Each row is a point on a tangle of strands that fork, close into loops and nearly touch. The rows are in no order.
Two points are linked if the straight distance between their rows is under 36.6. Some points are linked to none.
tizum: 13 -3 5 -3 25 1 19 6 -14 9 3 19 13 -6 0 -7 10 -4 -2 9
kiga: -2 10 -7 5 -9 -8 -21 -1 21 -7 -14 -11 -6 30 -1 18 14 10 2 4
vut: 21 17 15 -7 11 4 8 22 -8 10 1 -1 -2 11 5 -12 8 -8 -11 -1
redi: 13 -27 6 5 5 3 3 14 -18 -9 -5 13 3 3 -13 -10 1 9 7 -9
Zet: 5 4 -3 -4 -7 7 12 -9 -2 -7 9 5 14 -27 2 -16 -1 -17 4 12
moput: 19 -5 13 -6 23 6 9 1 -8 14 7 16 -3 6 11 -6 1 0 -7 3
Dev: -2 23 3 -3 -4 11 10 -13 12 5 18 -27 5 6 13 4 9 -4 -3 -1
sogip: 3 -3 -16 4 5 4 9 4 -1 -10 10 10 11 -6 5 -3 9 -1 3 14
Neta: 2 12 -6 -3 -10 -2 5 -5 13 -9 -9 5 0 -13 8 7 8 -2 6 15
buvo: -9 18 16 -5 9 -3 -20 16 15 -1 0 -9 -7 -4 10 12 0 -12 -11 -3
buf: -3 9 -25 6 0 -1 -4 4 10 6 -8 15 -3 28 0 -2 12 1 -3 2
bok: -19 0 -8 1 -7 -11 -14 -12 16 6 -13 16 -5 -2 7 14 -4 0 -1 7
dos: -25 -3 0 5 -11 5 -9 -6 11 4 -2 0 -11 8 -2 11 0 8 -4 -14
Pibi: -2 -10 -1 14 -19 -2 -6 -20 1 -14 9 -2 12 -2 -4 -4 -12 -11 12 18
rud: -3 6 -3 0 -22 -3 0 -6 4 9 -11 13 -5 18 -15 -3 3 -4 3 -7
mifaf: -13 0 1 13 -17 15 0 -17 -3 10 13 1 11 10 -13 -20 -3 -14 8 -10
zuv: 2 -15 -9 4 -1 -9 -5 11 -10 -15 10 -8 -8 -29 -2 -6 -6 15 6 -7
Moz: -16 9 13 -2 12 -6 -16 11 9 7 -13 3 -11 2 11 16 -4 -4 -17 -1
roli: 11 16 -4 0 8 -7 -2 24 3 -10 1 -5 -7 -6 11 9 3 -1 -2 8
Vuv: 12 8 -12 6 13 -19 6 20 -4 -9 4 -8 -8 -13 5 11 8 14 5 10
resof: -2 -20 -1 10 10 8 -9 4 -17 2 2 8 13 -13 10 -14 -3 2 -18 -4
nuzi: -8 -14 1 5 4 8 -15 -10 -9 13 -6 7 14 -17 17 -12 2 6 -23 -10
dero: -18 -2 -6 6 -12 -13 -16 -24 17 6 -4 2 0 2 7 23 0 5 5 18
neli: 14 21 10 -8 -2 3 17 12 -6 3 4 -5 -3 -5 4 -9 0 -15 -8 -1
nomi: -15 -4 7 10 -9 12 -9 -23 -12 29 12 3 12 6 -8 -12 -2 -9 0 -15
Matiz: 17 14 -1 -7 -10 -8 -1 -13 -1 17 -18 27 0 4 -15 -3 10 -9 6 10
Tebi: -18 22 10 11 -16 11 -7 -11 2 12 -1 -8 -8 5 -5 14 -9 -15 21 -3
funeb: 13 0 -20 -4 -5 9 12 -12 15 -9 3 -17 5 20 5 -7 19 4 -1 0
Zoza: -11 -14 21 -3 8 5 0 -11 -7 19 5 2 -1 3 2 -1 -14 -5 -5 -8
Megig: -13 12 3 8 -20 6 -2 -12 0 18 -4 4 -6 18 -18 5 -4 -11 15 -10
Mevi: -16 1 -2 -14 0 -7 -11 -10 11 10 -24 14 -2 -14 5 6 -3 5 -4 0
guriv: -13 -1 -1 10 -11 14 4 -12 2 -2 17 -11 6 10 -3 -5 -6 -8 9 -9
Vopuz: 4 13 1 0 4 -10 -20 28 13 -14 -5 0 -5 11 5 10 5 -9 4 11
kasuf: 8 8 -18 -1 10 0 6 10 11 -13 -6 -1 8 7 12 15 31 19 -2 10
zuga: -3 15 20 3 -8 8 9 6 -7 4 5 -14 -10 10 -10 0 -13 -16 4 -15
rugu: 5 -6 14 -22 15 5 -8 -17 4 10 -13 10 6 -17 8 -5 -11 15 5 -5
gipul: -12 4 2 5 -11 -3 -14 -9 18 -6 -11 -18 -10 16 -2 26 9 16 -2 4
vusar: 5 -17 -17 13 12 5 0 15 -20 -5 16 3 13 -5 4 -19 -2 4 -10 -5
geg: 4 -3 -4 8 -12 5 3 -12 -6 -12 18 2 12 -15 -4 -15 -11 -18 6 15
rigo: -17 -13 -1 -7 19 -2 -3 10 -2 6 7 1 -7 -13 16 8 -11 4 -21 -3
Fafe: 7 8 -12 -2 -5 7 13 -20 11 1 14 -20 13 14 9 -7 14 -6 -2 7
vak: -10 -11 -7 7 -1 4 1 6 -1 -5 4 8 -1 18 0 -4 -7 1 -3 -2
som: 0 15 -1 3 -1 -8 -24 14 20 -8 -7 -4 -2 27 6 8 12 -6 4 7
fozik: 17 -10 3 1 8 -2 12 8 -23 -3 5 2 10 -30 -11 -20 -2 -2 5 -8
rik: 3 8 26 5 5 4 -6 6 -2 15 -6 1 -12 29 -6 3 -2 -4 -2 -13
damu: -8 -3 -1 -4 -3 -2 3 -4 2 -4 12 -6 -1 -16 7 2 -14 -7 -2 1
pozu: 4 -17 -21 10 14 -8 -1 12 -10 -7 24 -7 -1 0 6 -10 -6 13 -1 4
kal: 9 2 -10 -6 -5 4 17 6 -2 -9 22 -17 -3 -10 3 -13 2 3 -2 -7
Geteb: 10 -1 0 -4 -14 -1 -1 -13 -3 18 -5 21 0 15 -15 -12 8 0 2 -2
sede: 8 14 19 0 7 -1 -6 12 0 14 -7 6 -5 18 5 -3 5 -9 -8 -2
boge: 8 -13 -5 3 1 -8 10 17 -18 -9 4 0 -3 -28 -12 -17 -1 7 8 -14
Fube: 19 -5 -18 -4 -6 3 12 -1 4 -19 1 -17 8 11 -5 -4 13 6 8 10
Gelu: -18 -9 -1 -1 -7 -2 -23 -21 0 21 -2 7 9 -11 6 -2 -1 3 -14 -15
zere: 3 -2 19 -4 16 6 7 -10 -5 24 12 7 -4 9 11 -6 -5 -2 -11 -3
zitim: 7 10 -4 13 1 -5 3 9 -3 -8 12 -14 -10 21 -6 4 -18 -11 9 4
dapeb: 12 7 11 -13 17 -5 13 0 -1 1 -24 14 9 -16 -2 5 0 -2 10 3
lobib: -12 13 11 13 -10 -5 -6 -6 8 -3 -5 -2 -9 6 -4 15 -17 -17 13 7
Ped: -13 -9 20 7 5 7 -2 -21 -13 23 11 3 8 1 -5 -7 -19 -15 4 -3
bon: 14 -1 -6 0 -7 4 18 20 -9 -12 -2 0 -6 11 -13 -14 0 -2 4 -7
lil: 15 -10 8 -9 8 1 7 -4 -14 -4 -9 6 18 -29 -8 -12 -5 -2 9 -5
Zabeb: -9 -8 1 7 2 -8 -13 3 8 -12 -6 -23 -10 20 -5 29 -5 17 -4 6
zomi: 16 -4 -17 11 -8 6 4 -10 -9 -21 16 0 19 -2 -8 -18 3 -9 10 21
meda: -21 -2 -6 5 -12 8 -14 -15 15 -1 2 -14 -8 15 -6 19 9 17 5 -11
Zov: -14 -16 -6 2 12 -2 -7 14 -2 -7 17 -9 -14 -2 8 9 -10 15 -17 -7
fos: 11 -25 10 -5 8 3 5 14 -18 0 4 5 -11 5 -8 -9 -8 12 -3 -15
Favug: -5 -10 -2 -9 1 4 3 7 3 -7 -22 14 2 -16 -2 4 15 12 0 -10
kivi: 20 -13 -21 4 0 -7 7 0 -9 -16 12 -16 12 3 -10 -9 4 4 9 17
fimim: -9 10 -2 14 -7 -8 -9 -12 11 0 -1 -2 -3 19 3 16 -5 -4 9 15
fozef: 11 13 -7 1 5 -7 5 2 -2 14 -17 33 6 7 -11 1 24 0 3 10
Peb: 9 -19 -9 8 -2 1 7 18 -18 -11 0 10 0 11 -19 -15 -8 0 8 -2
Fega: 5 -8 -20 5 18 -13 6 16 -8 -6 17 -8 -4 -13 7 3 7 21 2 7
bel: -11 14 17 -12 9 -7 -15 -4 10 10 -27 4 -10 -6 5 11 -10 -1 -9 -2
nelu: 5 2 -11 4 5 0 7 15 -3 7 -15 25 1 20 -7 -4 20 5 0 3
Gof: -7 -12 -9 4 15 -7 -10 11 5 -10 7 -14 -12 15 7 22 -4 21 -13 5
Radu: -16 -6 1 -10 -14 0 -13 -14 4 17 -5 9 -4 1 -6 4 7 7 -12 -19
Kivu: 8 0 15 -21 -11 11 13 -7 3 1 -13 3 0 -18 -2 -13 9 4 1 -14
lefav: 9 14 7 -15 -21 8 16 1 5 -6 -16 3 -4 -9 -3 -9 14 -6 2 -9
Lamu: 8 1 -2 1 -3 10 13 14 -2 -6 -8 -2 -10 31 -11 -13 2 -1 -3 -15
Pogu: -4 8 14 2 -6 15 10 4 -3 8 -2 -10 -10 27 -12 -6 -3 -5 0 -21
tebik: -1 0 -11 3 15 3 15 6 -5 4 2 23 19 -6 1 -7 20 -2 -4 9
zez: -14 -6 13 -7 0 1 1 -5 0 7 -2 1 -4 -8 3 0 -15 -7 -6 -6
vos: 2 -1 1 3 -3 -21 -10 8 3 -15 -6 -13 -17 -9 0 24 -12 7 5 14
masam: -10 -7 6 -19 9 -4 -11 -12 3 7 -25 10 10 -19 4 -1 -13 7 2 1
tizim: 2 -7 -8 3 -11 13 6 -4 1 -12 17 -12 9 4 0 -17 -3 -2 -1 -12
fibod: 1 -4 -4 0 0 -17 -5 -5 3 -11 -7 0 -2 -14 6 22 -13 -1 10 28
mazat: 13 -3 -20 -6 7 5 17 19 -4 -14 15 -11 -2 -4 1 -9 13 13 -3 -12
Muba: -8 22 12 -3 -2 -4 -13 -3 18 -3 -2 -12 -5 -11 17 19 0 -8 -6 8
Lis: 1 -18 -7 1 -3 -17 -7 6 -5 -15 5 -14 -12 -15 -2 10 -8 17 7 8
Lidef: -1 19 15 -7 -7 5 12 5 1 0 7 -16 -9 -5 1 -1 -7 -12 -8 -12
dag: 7 1 -3 -3 -1 0 11 -5 -5 -13 -5 9 23 -37 -7 -11 0 -12 11 2
paf: -2 -10 7 -12 27 -5 -1 12 -7 8 -10 7 -9 -10 9 8 -11 8 -15 -1
taf: -8 19 10 -1 -8 14 6 -7 7 -2 16 -29 -7 -4 4 13 -1 -2 1 -8
poso: -2 -13 -2 5 -9 -14 -5 -18 1 -10 -1 -1 8 -13 2 12 -13 -7 13 32
rupad: 10 1 11 -23 5 6 4 -17 3 13 -11 10 10 -21 7 -12 6 3 2 -4

A fork is a point with three links, a tip a point with one. Leave the first point through the second and follow the links. Name the first fork or tip that comes.
bok; dero: buf
som; Vopuz: gipul
Zoza; Ped: mazat
Pibi; poso: geg

How many points has the smallest loop of links through each point below? Write 0 if it is on no loop.
Pogu: 7
vusar: 15
mifaf: 0
fozik: 12
Zov: 0

A tip is a point with one link. Name the tips that can be reached along the links from each point below, in the order of the rows.
zez: sogip, damu, mazat
gipul: paf
Matiz: buf, lefav, Muba
Pogu: fos

Name the points in between on the shortest way along the links from the first point to the second, in order.
Lis; Dev: vos, fibod, poso, Pibi, geg, zomi, kivi, Fube, funeb, Fafe
Gelu; rigo: Radu, dos, meda, gipul, Zabeb, Gof, Zov
rugu; Matiz: masam, Mevi, bok, dero, fimim, lobib, Tebi, Megig, rud, Geteb
vusar; kiga: pozu, Fega, Vuv, roli, Vopuz, som
